A landscape with many valleys, sampled at points; each row gives a point and its height.
From any point a ball takes the steepest step (drop divided by distance) to one of its 2 nearest points. It stops when none of these is lower. Distance is the straight distance between rows; heights are no part of it.
neze: [100 104 130  89 130 119 123 143 130 184 174 121 137 150 137 113 191 154
 149  96 112 133 147 106 117 118 116  74 134 173  96 131 119  87  73 133
  92  76]  (h 606)
Mubo: [150  58 136 174 114  71 117  75 165 115 121 104 143 125  38 158 114 187
 117 174 127 115  76 119 108 134 134 121 102 159 130  73 130 140 179 109
 103 125]  (h 567)
sut: [175 112 126 114 130 121 129 197  94 120 155 133 130 115 157 102 124 147
 133 104 132 141 109 155 212 127 148 134 150 115 120 126 136 100  96  99
 118 119]  (h 125)
lurug: [102  80 135 113 149 106  75  71 120 144 141  81 142 101  57 102 116 148
  86 105 111 155 113  67  38 150 125  97 155 185 123 142  85 113 191 154
 100 146]  (h 540)
kero: [117  97 128 138 126  84 137 113 207 124 156 206 126 132 141 164 178 119
 121 128 104 144 119 100 159 162 192  73 105 121  97 122 126 118 134 172
 109  75]  (h 624)
Vav: [137  93 118 119 123 145 177 147 129  94  90 202 137 136 164 165 159 115
 147  94 132  87 124 162 146 170 200  78  97  86 114 131 162 104 128  99
 131 110]  (h 554)
lenob: [ 87 124 126  77 141 129 131 163 128 150 112 135  42 122 116  93 111 110
 121  62 110 110 170 187  84 118 128 106  91 166 135 153 149 100 169  81
 109 120]  (h 300)
fupu: [ 91 165 109 148 140 132 117 121 130 173 127 144 170 149 134  56 140 107
 123  86 156 151 155  96 140 132  78 102 132 182 109 173  89 114 125 177
 105 118]  (h 547)
Kuru: [129 119 144  84  94  85 160 114 153 153 129 119  97 117  68 128 123 173
  83 135 144 109  89 154 111 114 167 144 123 122 111 121 136 157 117 132
 116 136]  (h 648)
Sodo: [139  96  97 174 121  75 151 114 186 162 124 165 158 153 112 192 191 141
 126 163 106 137  91 154 181 137 160  69 107 114 142  88 169 138 124 184
 130  57]  (h 635)
Fuva: [105 142 147 124 138 129 100 100 149  90 173 121  92 124 186 134 153  96
 126 159  94 148 148  63 102 139 140 164 157 112 141 124  85 137 108 147
 128 127]  (h 490)
Vom: [ 98 118 167  94 125 128 151 141 120 117 109 125  56 115 117 114 107 153
 130 108 143 114 165 173 110  65 105 184  98 111 159 134 173 101 123  91
 145 126]  (h 411)
Vuvim: [156 132 111 124 107 129 132 161 137 150 170 107 150 151 130 109 177 106
 125 132  91 174  97 136 191 148 183  91 115 127  95  82  83 152 101 165
 109  75]  (h 560)
zakof: [106 128 103 101 139 119 100 145 143 153 150 108 148 132  86  53 136 117
  80  86 131 149 108 110  95 142 109  85 137 215 110 178  81 134 125 170
  98 154]  (h 592)
zabav: [166 163 138 133 116 172 129 166  84  89 147 149 150 154 165 106 158  93
 151 112 108 133 146 146 181 179 134 122  95 103 106 106 111 143 123 112
 134 124]  (h 379)
Zet: [121 151 110 134 126 132 111 172 128 155 114 120 149 200  96  85 142 105
 182 106 130 146 130 172 178 149 109  74  52 172 129  74 115 161 172 151
 130 111]  (h 522)
Bek: [106 160 122  99 146 131  74 151 116  82 146  95 113 136  82  62  76  79
  86 111 138 166 126 138 103 144 138 164 137 150 154 140  79 183 171 142
 134 201]  (h 307)
namir: [ 88 147 135 128 134 190 137  65 104 146  91 118 150 138 128 148 117 142
 134 120 175  76 162  93  36 123  82 131 159 133 133 197 110 106 105 113
 145 153]  (h 655)
nog: [141 107 163 116 106 139 171 121 129  86 132 120  75 101 120 155 136 167
 118 156 135 137 134 167 132  94 170 191 111  67 153  92 143 147 106 100
 154 131]  (h 381)
Tid: [110 115 149 138 151 138  68  87 118 164 133 112 109 121 116 105 142 128
 160 120  74 183 159  65  86 130 137  49 104 165 134 113  85  97 179 147
  75  99]  (h 453)
fekep: [159 136 126 118 127 135 129 182  75 141 159 137 179 120 196 103 132 137
 133  97 141 117 142 129 188 133 102 130 181 116  92 158 152  81  58 101
 112 111]  (h 187)
roda: [111  68 127 106 175  83  79 120 124 137 164  85 126  98  93 117 107 155
  89 116 110 136 119  74  68 132  90 124 156 186 132 158 108  92 142 135
  99 139]  (h 575)
ded: [ 99 132 137 159 154 122 107  54 164  85 130 197  95 109 193 182 131  99
 136 142 125 124 155  94 106 150 122 150 150 100 153 164 144 103 135 157
 142 129]  (h 688)
Kab: [119 163 128 157 112 134 144  80 129 158  73  94 168 165 101 170 122 166
 167 160 143  74 123 154 105 101  72 148 100 137 191 115 166 130 137 134
 151 116]  (h 306)
nis: [103 103 118 104 161 124 113 121 118 174 129 124 127 127 134 110 146 135
 140  64 126 130 153 100  92 133  71  60 117 179  90 165 127  58 125 129
  79  86]  (h 578)
Rilif: [152  96 111 113 116  68 164 141 172 138 134 163 125 109 140 129 144 146
  93 147 116 156  89 140 197 121 176 117 133  81 108 113 141 142 103 170
 129 109]  (h 470)
boko: [123 140  90 130  99 133 162 164 126 185 105 134 175 175  96 128 160 144
 166 121 129 104 109 174 172 138 134  82  68 158 119  75 124 152 150 133
 136  88]  (h 461)
rur: [110 112 145  97 100 120 128 155 144 164 172 138  82 146 107 131 168 153
 123  89  79 148 148 132  85 138 185  74 105 157 115 115 120 127 135 114
  94  81]  (h 645)
giloz: [125 176 113 145 122 150  89 126 130 142 154  90 182 130 156  92 124 111
 112 155 141 147 135  70 150 131  92 148 181 164 113 144  75 155  94 165
 130 155]  (h 505)
Supuf: [156 106 156 121 146 144 140 114 119  87 153 142 112 110 167 170 177 114
 115 150  97 137 117 104 151 139 193 131 149  78 135 120 145 133  83 105
 135 117]  (h 436)
geru: [155 119 141 110 143 160 137 133  76  64 119 169 127 101 165 127 116 109
 113  94 151  99 137 127 115 170 165 163 138  92 129 174 124 100 118  56
 122 164]  (h 281)
Nuker: [108  66 118  87 154  61 127 114 149 131 128 142 132  99 119 127  70 142
  76 128 143 110 130  81  80 120  79 167 164 138 121 204 145  90 119 133
 106 154]  (h 628)
Gesuz: [ 94 116 114  73 146 140  98 152 151 143 139 102 103 117  88  61 108  93
  43  75 119 158 119 142  47 144 101 109 170 201 111 187  88 151 148 150
  93 155]  (h 607)
fanin: [134 132 142  73  80 128 188 178 144 127 134 158  71 116 108 144 133 142
  85  99 130  89 124 190 115 118 209 140 105 113 113 138 137 139 124  88
 133 134]  (h 600)
Bipek: [155 101 128 114 147 127 111 112 127  89 177 120 130 106 150 150 143 121
 121 141 104 145 127  79 121 163 172 151 176 114 119 123 100 121 100 123
 117 143]  (h 463)
dudoz: [122 136 158 131 125 195 131 109  73 113  90 114 139 134 125 150 131 110
 174 114 115 123 156 120  90 158 147  83  90 131 126 120 109 117 165  95
 127 136]  (h 433)
Fir: [140  91 151  98 126 104 166 108 174 154 144 174 112 108 116 194 185 172
 126 146 128 124 121 122 129  92 168 124 130  73 132 107 199 137  96 146
 144  88]  (h 708)
Podas: [162 181  89 169 138 175 110 127  80 128 123 142 200 118 181 127  96 106
 124 116 183  88 141  89 127 143  89 129 192 151 113 184 119 116 124 110
 136 151]  (h 286)
rup: [163  80 101 152 148  99 132 117 148 116 101 115 143 125  56 125 104 177
 126 146 167 103  67 141 139 136 139 118  88 154 138 100 139 128 180 116
 121 136]  (h 520)
foso: [ 96  84 117  86 172  43  93 165 174 145 168 114 101 112 125  81 107 119
  82 109 103 175 157 130 143 105  64 149 127 163 145 132 133  85 136 169
 110 120]  (h 581)
Bazo: [143 141 134 130 116 151 153 112 116 104 110 161 149 115 158 130 125  88
 106 119 157  96 113 127 137 155 160 166 130  84 113 156 114 145 115 103
 145 153]  (h 313)
Vazir: [120 182 145 139 109 154 151 164 132 116 156 148 138 164 193 133 192  87
 161 154  60 143 139 129 182 154 151  96 113  80 102  69 120 174 104 175
 142  88]  (h 278)
mato: [137 190  99 174 107 142  96 116 144 132 140  58 171 133 152 120 120  92
 112 188 118 155 101 100 172 116 113 143 169 129 130  92  94 170 101 191
 146 149]  (h 471)
Bala: [126 160 128 175 121 179 127 118 125  84 117 136 168 136 179 149 150  58
 110 150 122 118 114 109 130 171 153 145 130  83 108 134  94 165 129 130
 143 141]  (h 349)
Nirat: [ 94 117 145 123 154 151 133  62 117 133 102 118 123 119  90 176 130 167
 141 131 158  80 140 108  31 121 104 118 126 126 145 150 152 109 130 100
 127 140]  (h 672)
bafo: [122  87 117 101 161  53 106 136 158 130 150 130 124  84 151 108  93 105
  78 131 105 140 132  83 126 122  71 160 165 154 124 169 134  78 120 161
 117 123]  (h 605)
rulu: [118 131 131 170 110  84 191  88 173 128  94 193  95  86 176 180 136 125
 126 158 122 136  91 186 165 100 124 151 139  64 169 124 222 134  99 164
 179 104]  (h 772)
piz: [128  93 140  99 126  55 164  95 166 151 106 136 124 115  75 155 114 205
 115 143 152  88 100 140 100 102 125 132 129 136 120 132 156 116 109 131
  95 129]  (h 629)
Doku: [202 109 102 160 146 119 112 111 103  64  96 128 126 102 202 174  96 144
 134 185 131 139 114 129 185  90 115 164 193 129 159 144 179 112 116 102
 156 136]  (h 792)
tak: [ 98 159 140 151  99 185 168 142 116 121  55 112 166 175 119 153 149  87
 142 145 133  92 125 175 132 145 131 141  86  87 128 101 111 191 145 122
 173 139]  (h 394)
Vopap: [ 88 180 142 142 109 127 138 114 162 123 132 144 111 125 166 103 133  77
 106 156 118 135 122 120 144 121 125 151 133  82 124 128  95 176 113 185
 145 140]  (h 384)
dupo: [ 93 143 177  72  94  72 159 119 168 164 117  99  57 113  75 118 115 173
  50 115 133 125 117 168  59  77 128 156 132 140 125 113 143 160 112 144
  80 135]  (h 662)
zik: [137  88 121  99 113  71 156 154 170 142 142 185 116 105 119 127 137 122
  86 103 127 135  98 123 146 140 184 121 124 128 110 142 125 116 133 150
 103 120]  (h 502)
Vozi: [ 98 140 167 149 113 145 104  85 137 144 165  64 107 169 104 157 160 167
 139 165 110 131 164  80  51  92 117 136 123 123 144  91 113 159 115 142
 122 111]  (h 588)
deva: [117 129 112 130 177  86  62 124 130  82 142 111 132 116  88  80  88 107
 107 140 137 165 123 116 142 154 132 164 136 158 151 123 101 152 177 163
 148 171]  (h 355)
Ril: [186  74 129 139 154 122 126 148  85  69 153 112 114  87 161 155 101 153
 143 163 120 129 148 115 168 100 134 177 175 111 158 138 165  86 109  64
 151 144]  (h 771)
kebiv: [134 145 110 167 133 127 116 114 122 154  77  97 145 156  95 120  74 170
 177 135 178  99 120 170 150  81  42 150 119 146 182 131 169 113 143 131
 146 129]  (h 372)
zod: [144  72 104 120 175  53 103 114 128 103 110 118 144  80  80 120  55 149
 116 149 126 109 112  67  74 127  76 163 178 150 152 192 154  73 150 121
 134 155]  (h 657)
kup: [115 116 158 104 123 130 133 107 127 139 153 111 117 132 100 162 159 164
 127 135 122 117 137 110  76 101 147 137 127 109 139 118 119 148 119 113
 122 111]  (h 618)
dorag: [ 93 183 127 130 124 163 148 148 111 142  79 167 143 179 142  91 121 101
 178  87 140 114 163 175 140 130  94 126  69 134 126 116 119 144 161 137
 164 135]  (h 590)
Zut: [101 142 163 114 112 147 125  83 114 109 121  83  83 142  84 110 104 124
 110 150 144 119 133 113  46  99 127 185 112 113 150 134 101 178 128 116
 134 180]  (h 310)
zem: [100  97 140 119 125 100 127 104 150 140 125 166  80 103 116 136 114 131
 110  94 130 131 137 115  61 135 146 101 100 153 126 152 110 106 173 142
  98 131]  (h 287)
Nole: [176 145 104 189 157 118  96 151 117  97 134 147 134 125 169  98  86 115
 162 144 129 162 148 162 213 103  89 176 144 128 158 118 157 114 158 135
 154 127]  (h 400)
geza: [ 98 182 142 132 100 145 131 131 119 141 131  84 111 141 135  72 105 111
 117 153 136 152 139 116 117  93  98 177 135 111 142 108  94 182  98 183
 148 160]  (h 350)
Mef: [129 129 101 166 132 174 128 109 126 151 102  84 219 150 108 193 167 111
 153 158 130 101 109 107 118 155 124  71 143 130  99 113 137 127 114 113
 140 109]  (h 620)
sova: [111 170 160 119  96 159 167 167 122 119 123 129 115 159 149 117 151 111
 143 120 115 128 146 148 144 120 149 141  82  90 116  81 113 187 111 148
 148 127]  (h 309)
Ler: [135 145 120  67  95 122 167 191 146 154 124 154  69 112  85  87 111 113
  69  77 131 103 121 205 110 140 186 126 109 152 111 164 125 148 124 119
 123 154]  (h 612)
giso: [148 139 113 153 144 140 115 151  93 132 139 140 128 141 147 109 101 130
 173 121 154 119 148 154 189 122  92 152 118 132 158 118 146 113 138  90
 156 136]  (h 351)
paz: [128 140 149 109 100 151 151 119 119 106 126  98 106 119 115 135 105 129
 102 155 135 123 114 143  96 104 163 192 108  83 141 119 116 166 112 109
 147 164]  (h 348)
zefav: [143 161  90 168 124 154 113 125 125 100 114  94 193 127 130 128 124  59
  86 163 145 137  90 103 140 162 144 140 152 118  91 137  77 174 113 132
 150 166]  (h 389)
lud: [130  77 100 113 186  21 106 181 158 126 154 140 119 110  95  74  80 133
 121 133 119 172 127 142 169 104  86 128 115 176 140 137 160  86 166 158
 119 128]  (h 549)
bon: [144  99 104  84 102 143 188 161 120 119  98 185 109 122 104 147 132 132
 131  84 142  78 105 175 126 147 204 114  99 129 108 148 151 104 139  59
 129 127]  (h 580)
kog: [122  55 143  98 148  92 103 118 130 148 178 115 109 104  88 154 141 191
 101 121 103 134 116  83  82 136 137 111 150 160 117 133 126  92 127 100
  83 107]  (h 608)
rifo: [159  64 107 105 118 107 163 155 150 114 124 209 126 109 146 152 159 128
 109 101 132 114  93 136 181 167 203  87 119 108  99 147 140 100 116 123
 104  91]  (h 527)
tas: [162 116 143 112 119 158 150 149 106  69 150 152 131 126 176 148 164 112
 152 125 108 118 137 140 176 153 172 146 109  85 129 113 129 118 112  91
 131 117]  (h 409)
Vel: [140  94 135 135 134 173 133 125  83 111  81 138 136 102 104 168 133 142
 174 122 125 116 125 115 108 157 186  61  86 125 123 113 133  82 183  63
 111 121]  (h 480)
Poge: [100 119 180 129 127 111 152  82 192 148 160 166 110 122 131 199 219 134
 134 150  98 118 143  86  88  98 154 135 132  84 140 117 171 169 107 149
 141  89]  (h 729)
fiva: [133 102 130 113 154 107 127 124 122  90 110 162  76 104 123 103  82 115
 100  93 153 109 144 134 110 134 113 182 112 124 161 170 129 101 167  93
 131 167]  (h 353)
tove: [130  96  85 130 152  73 145 124 147 147 118 171 130 115 141 158 125 162
 134 139 158 115 123  99 151 114 108 112 166 123 122 174 166  74 103 139
 127 104]  (h 642)
kur: [150 152  91 167 139  75 132 122 154 171  80 132 152 118 129 131  68 157
 143 151 166 121 103 173 168  94  48 149 136 127 156 149 177 112 128 159
 162 134]  (h 423)
pon: [114 178 144 128  99 160 150 190 111 128 135 168 161 190 190 118 177 102
 179 113  74 127 154 155 191 157 123  91  82 109  85  77 116 148 125 142
 132 115]  (h 331)
duki: [131 132 133 133 111  92 172 120 156 136 133 200 128 111 190 147 160 106
  97 155 108 155  80 150 196 135 166  99 163  69 105 127 167 129  76 172
 144 104]  (h 437)
Madom: [145  89 121 117 131 169 118 148  84 158  96 134 137 108 109 136 132 148
 157  75 126 108 107 109 111 157 180  27 108 156 111 147 133  78 156  79
  86 133]  (h 524)
vep: [139 114 112 125 107 163 171 132 110 126  64 100 170 153  76 182 150 130
 135 132 163  64  88 167 111 143 163 106  85 101  98 107 139 152 137  77
 134 132]  (h 476)
duf: [ 90 139 151 137 153 124 108  83 133 122 110 158 102 104 132 102 113  85
 116 105 133 140 155 101  79 169 142 123 104 129 136 165  71 110 169 172
 106 148]  (h 336)
biz: [131 113 148 136 100 123  88  92 134 177 147  81 119 154  39 136 154 207
 149 126 110 143 105 105  82 125 146  70 101 186 114  87 119 143 155  94
  76 104]  (h 610)
lotiz: [ 94 132 145 161 163 125  66  60 142 123 125 136  94 117 116 115 103 106
 144 131 111 168 163  77  84 148 125 105  93 141 151 113  79 101 200 171
 106 127]  (h 387)
gom: [112 109 143 114 143 154  75  93 119 159 136  87 124 106  96 114 133 122
 115  99  88 184 130  52  53 150 147  59 142 182 118 154  62 105 159 153
  74 144]  (h 501)
maset: [119  77 141 124 143 120 141  89 148 123 144 153 115 112 121 189 148 165
 135 136 153 102 132 102  76 131 138 118 135  98 134 145 149 110 122 108
 124 125]  (h 643)
renu: [136 109 111 139  86 168 144 125 116 126 102 104 155 137  68 185 153 124
 130 126 134 101  87 141  82 168 198  47  73 147  92 101 117 143 153  83
 105 109]  (h 523)
gove: [143  84 107 158 135  97 149  93 149 110  78 166 125 122 100 153 103 144
 132 154 178  98 103 147 127 128 111 139 104 115 159 145 155 113 163 124
 135 130]  (h 466)
zeli: [130 128 111 112  85 125 177 161 157 145  98 173 128 151 107 141 147 118
 139 112 140 111  95 179 164 141 182  92  70 131 112 107 142 145 155 130
 138 103]  (h 399)
leb: [137 144 127 139 112 171 146 129  93 111  79  93 165 137  92 154 115  97
 133 156 166 107 103 165 138 137 151 151  96 100 109 116 117 164 134  89
 151 146]  (h 434)
buva: [126 105 141 130 116 110 160  85 156 106 109 147 110 113 107 173 142 147
 121 165 144 114 107 155 133 109 144 167 100  91 164  94 163 145 134 125
 146 123]  (h 417)
pofer: [133 138 165 100 147 155 107 157  91  82 181 100  91 116 166  84 101  98
  94 106 105 151 155 129 106 124 120 197 159 114 149 143 103 119 111 117
 111 183]  (h 559)
sis: [145 104 124 144 124 102 150  99 166 164 123 141 155 143 108 191 183 179
 143 172 129 112 110 142 141 107 137 103 118 118 142  82 187 134 113 139
 139  66]  (h 677)
femot: [209 100 126 158 131 172 121 145  79  72 148  72 132 116 148 161 127 134
 149 188 107 133 117 130 176 121 135 169 157 104 140  98 136 120 104  55
 148 132]  (h 768)
nufa: [166 124 130 141 155 170 105 151  64 102 136 118 149 135 134  96 113 114
 181  99 135 128 137 133 160 149 117 110 115 131 124 125 126  96 147  62
 129 136]  (h 295)
Vared: [112 167 139  75  91 100 143 148 153 146 126 105  72 130  86  72 115 112
  55 110 113 151 100 159  98 114 158 153 124 141 114 116  91 186 112 192
 112 158]  (h 641)
las: [114 187 115 172 134 156 109 156 110 147 108 110 153 183 133  76 117  81
 182 116 132 142 161 157 165 148  83 125  92 142 162  91 108 160 165 155
 154 132]  (h 561)
ditof: [114 151  92 137 148 129 112 148 136 178 124 131 183 139  79  60 118 122
 114  97 175 143  98 116 130 136  73  90 127 208 104 166  90 134 125 173
 130 152]  (h 570)
Bodid: [111 185 130 177  96 107 162  98 160 134  94 168 108 118 204 162 108 131
 158 144 111 149 126 198 191  89  82 158 128  85 174 115 194 145 126 164
 197 107]  (h 754)
tutid: [152  94 118  91 139  82 138 179 117 134 134 117 111 103 100  96  94 160
 115 104 140 149 104 163 176 106 108 141 126 134 125 139 156  93 108 111
 121 131]  (h 193)
totig: [102 124 121  74 139 133 105 143 136 148 140  95  45 138  87  85 102 112
  58  86 103 139 138 167  39 125 118 139 140 180 135 162 109 152 165 105
 103 166]  (h 616)
Mir: [ 80 160 154 147 132 127 139 113 155 124 135 183  97 148 192 134 148 118
 172 138  97 123 191 120 142 133  91 145 107 108 154 120 140 121 126 151
 141  89]  (h 726)
kod: [146  97 102 143 165 101  79  87 133 104 137  93 138 102 117 151  78 146
 119 161 134 126 130  66 102 121  99 168 191 165 141 154 137  95 134 114
 144 147]  (h 690)
dobep: [184 172 106 152 147 155  99 164  70 129 157 149 189 123 206  97 106 114
 147  93 140 103 156 117 168 131  76 144 174 139 103 154 131  99 118 102
 115 133]  (h 238)
kas: [101 138 132  95 108 137 164 144 141 121  96 177  21 108 102 113 103 103
 115  77 124  94 173 189  89 117 163 144  69 132 151 163 135 135 171  86
 137 134]  (h 272)
mer: [112  95 100 130 172  82 119 132 139 163 120 164 136 117 131 111 123 144
 148 103 155 120 133 113 136 131  74  94 119 168 115 163 133  58 122 135
  99  98]  (h 609)
nibe: [103 124 160 100 137  97 136 105 177 141 185 162 109 109 156 165 206 121
 102 146  94 144 143  92 115 122 179 119 160  90 118 121 140 141  88 171
 115 108]  (h 744)
sanes: [137 101 103 150 108 102 127 119 184 140 143 155 161 150 130 149 182 110
 127 155 116 152  91 128 190 155 169  79 109 130 100  96 104 149 124 182
 114  77]  (h 593)
Dazuv: [116 107 121  90 141 168 131 143  85 186 111 125 136 122 125 117 146 141
 172  51 111 118 143 119  98 143 127  27 131 174  92 169 119  87 115 100
  77 107]  (h 553)
Liv: [159 154 153 122  98 163 133 176  87 128 174  96 155 135 189 118 153 140
 168 134 100 145 141 136 203 115 140 134 166  92  96  94 145 127  72 115
 143 110]  (h 202)
zam: [106 127 160 126 122 133 164 113 135 139 119 129  95 141 121 150 117 177
 173 139 140  89 172 161 119  74  92 167  87 109 165 104 159 132 129 117
 155 101]  (h 419)
sepet: [150 110 105 135 157 130  73 134 105 109 145  83 142 110 115  96  93 136
 141 140 143 132 126  99 142 113  79 166 160 147 152 141 117 113 130  99
 138 160]  (h 717)
rebu: [184 149  94 158 115 173 117 151  75 140 126  79 201 139 158 172 119 132
 152 151 149 105 114 117 180 113 109 139 188 129 113 133 150 120  95  73
 141 120]  (h 727)
Roru: [ 87 138 145 151 152 149 124  79 146 104 116 182 108 114 156 163 148 113
 167 133 112 136 163 103 103 156 134 101  92  94 146 123 127 109 157 148
 129 100]  (h 707)
zibo: [ 99 146 141  93  78 172 190 155 139 117  75 167 133 159 129 152 148 102
 136 116 124  96 143 177 138 144 173 119  69 108 106  95 121 171 149 118
 152 135]  (h 352)
feri: [115 157 138 134 147 145  77  97 123  98 112  91 115 138  89  77  88  86
 109 143 157 135 134 107  65 125 115 171 124 137 145 133  78 182 166 140
 152 195]  (h 263)
rega: [108 166 158 165 128 152  99  82 157  91 184  97  91 146 157 161 156 116
 123 196  70 153 162  50  82 111 147 145 139  92 152  82  99 182 105 165
 144 125]  (h 521)
Vubo: [102 170 129 128 109 195 134 125  91 128  71 128 141 177 100  91 108  93
 153  96 160 109 163 149  83 131  93 118 100 133 120 146  91 171 159 105
 159 169]  (h 615)
numom: [124 188 164 123  81 163 159 178 103 125 165  92 121 153 190 104 126 120
 152 137  95 161 134 163 179 107 144 146 134  66 109  60 128 177  78 143
 158 127]  (h 262)
Zeni: [154 187  98 170 113 141 100 114 128 118 111  83 192 103 159 127  86  96
  67 173 138 156  91 116 167 123 114 169 200 129 111 132 102 187 126 151
 155 178]  (h 430)
guge: [179  89 102 140 147 139  89 125  82  85 124  61 130 106 120 147  79 171
 154 165 148 114 123 107 145  91  90 183 186 142 137 134 167  81 132  61
 144 156]  (h 745)
Gomu: [126 110 129  89 160 131 126 171 110 107 130 152  46 112 129  93  81  97
 107  59 130 118 150 180 115 141 117 142  93 154 149 186 155 101 176  81
 108 157]  (h 325)
sizus: [115 170 168 122 128 160  97 160  84 116 175 102 113 151 188  57 129  89
 120  95 124 139 178 119 109 118  85 163 154 123 131 154 103 123 101 140
 103 148]  (h 544)
vupef: [147 144  88 152 130  88 120 159 135 161 114 158 153 116 126  85  81 127
 125 120 168 150 100 159 202 111  97 135 132 129 128 128 145 119 139 155
 143 141]  (h 472)
dudi: [116 128 122 144 153  94 129 109 147 107 128 181  99 100 189 167 129 129
 136 148 128 124 148 103 153 125 104 149 169 102 148 166 164  98 119 121
 149 118]  (h 671)
Vem: [124 107 164 107 145 126 151 136  97  85 103 147  81 102 159 106  87 126
 117 100 162 108 169 167 130  96 100 209 122  92 167 166 159  93 129  75
 144 172]  (h 382)
folur: [156 128  73 173 112 153 131 138 118 153 112  68 194 166  98 180 167 130
 164 180 124 122  95 141 169 141 130  95 128 140 115  86 126 136 117 130
 125  91]  (h 658)
bizi: [118 124 143 147 127 148 138  89 143 137 110 100 129 141 119 203 148 166
 185 169 119  89 156 141 105  85  92 149 125 107 194 102 177 124 122 116
 162 104]  (h 371)
Tino: [106 161 152 122  99  84 162 129 171 122 149 182 101 102 186 116 129  99
  83 131 129 146  99 148 171 138 149 159 145  64 118 130 124 156  95 188
 142 128]  (h 408)
miti: [143 123  87 127 157  45 100 176 154 148 143 125 162  98  92  69  72 136
 115 141 141 182 117 151 198 110  68 137 158 161 111 141 151 106 135 173
 129 130]  (h 511)
bog: [ 79 167 141 112 114 184 150  94 101 153  88 121 162 163 112  91 128 116
 128  99 162 112 141 118  46 133  80 115 134 135 111 170  86 153 115 131
 142 157]  (h 634)
ribez: [116 148 120 142 133 182 131 114 100 143  98 147 173 159 159 131 144 122
 165 103 136 107 143 113 118 177 118  90 126 125 113 134 106 125 121 107
 133 131]  (h 390)
fot: [112 155 165  88  99  61 158 112 187 132 133  91  97 102  52  84 105 160
  47 138 120 132  92 148  78 112 139 178 127 149 125  98 112 174 127 198
 106 159]  (h 654)
Toduv: [172  83 137 132 123  55 136 105 158 165 130 102 143 122  41 154 112 211
 109 178 138 111  73 116 131 118 137 130 148 146 129  82 149 130 125 131
  88 117]  (h 602)
tori: [156 157  97 173 135 199 110 125  64 116 109 109 218 137 168 163 136  99
 152 119 148 100 140 103 110 179 109  99 168 129 100 148 116 115 129  90
 122 142]  (h 339)
nevin: [105 152 176 165 125 161  91  99 134 121 205  76 112 168 140 159 177 151
 158 175  67 163 184  35  82 114 125 101 142 122 140  80 100 156 113 156
 123  93]  (h 555)
fos: [103 182 122 126 125 148 103 138 115 154 146 124 143 163 173  65 146  94
 131 102 126 145 152 110 128 127  92 127 139 143 116 142  90 151  93 156
 111 131]  (h 528)
Gedi: [117 111 143  79 116 108 131 176 127 166 197 106  95 133 136 123 174 150
 109  85 103 166 145 128 132 110 153 122 135 154 105 104 111 109  89 136
  76  87]  (h 626)
Suveb: [189 123 127 140 116 185 105 130  78  89 144  48 163 123 170 179 137 146
 147 180 139 127 111  93 157 107 128 156 209 120 128 129 157 119  90  69
 144 150]  (h 749)
Sape: [118 174 158 131 104 143 127 158 116 138 172  71  97 151 160  76 123 131
 139 142 102 170 147 122 153  85 125 152 132  97 125  79 108 152  88 161
 127 125]  (h 308)
reku: [ 80 168 150 160 125 110 154 106 159 114 123 212  83 118 201 138 115 113
 146 134 110 124 162 159 163  99  89 172 117  80 182 135 170 127 125 178
 178 103]  (h 740)
gobos: [103 115 143 115 117 125 155 114 151  96  92 194  63 100 101 139  95 115
 124  86 135 108 159 145  74 146 184 105  69 139 134 149 126 111 189 113
 123 137]  (h 236)
gil: [208  98  90 164 138 118 103 144  98 103 133 113 156 129 188 166 125 149
 152 171 118 163 106 116 202 109 118 119 198 140 120 124 179 101  92 113
 153 107]  (h 817)
fupim: [128 136 124 120 100 131 138 156 125 167 133 106 154 165 111 120 173 151
 163 138 117 149 100 153 182 116 146  93 102 132 107  59 128 142 105 147
 134  81]  (h 518)
nid: [109 154 113  91  99 117 141 146 173 149 118 145  95 139  80  91 117 104
  87 108 148 131 113 152  97 141 163 110  98 158 110 143  88 162 138 160
 116 145]  (h 627)
rulel: [126 109 116 146 122 164 112 101 107 159 118  81 173 141  70 164 161 163
 166 126 117 135 118 103  83 143 148  52  96 157 106  87 112 136 144  93
 116 100]  (h 569)
tez: [147 159  95 172 164 113  68 139 141  82 128 137 149 126 139  86  85  87
 127 145 145 160 135 124 181 138  99 164 137 133 160 128 111 140 172 147
 147 171]  (h 404)
ven: [160 133 140 131 151 183 107 140  60  89 139 140 155 115 170  97 109  91
 150  91 139 118 156 117 110 168 117 141 140 119 117 164 106  85 139  72
 105 161]  (h 244)
Kovi: [185 122  85 157 111 148 113 148  83 152 134  53 198 141 104 142 136 157
 157 167 154 123  72 131 189 121 109 106 161 146 102  97 146 114  85  97
 137 110]  (h 698)

For each start below, name the point where the ball stops.
guge -> Kab
dudi -> sut
dupo -> feri
nevin -> Vazir
Gedi -> sut
kog -> gobos
rur -> sut

Call two points neighbours if one is among the 2 nearest of the other. Go from one point of each pair to the other, from neighbour to neighbour, staying as low as possible. Name the highest point that can't be avoided.
Vazir and sut -> sova
sut and gobos -> vupef
gobos and Kab -> zam
feri and ven -> tez
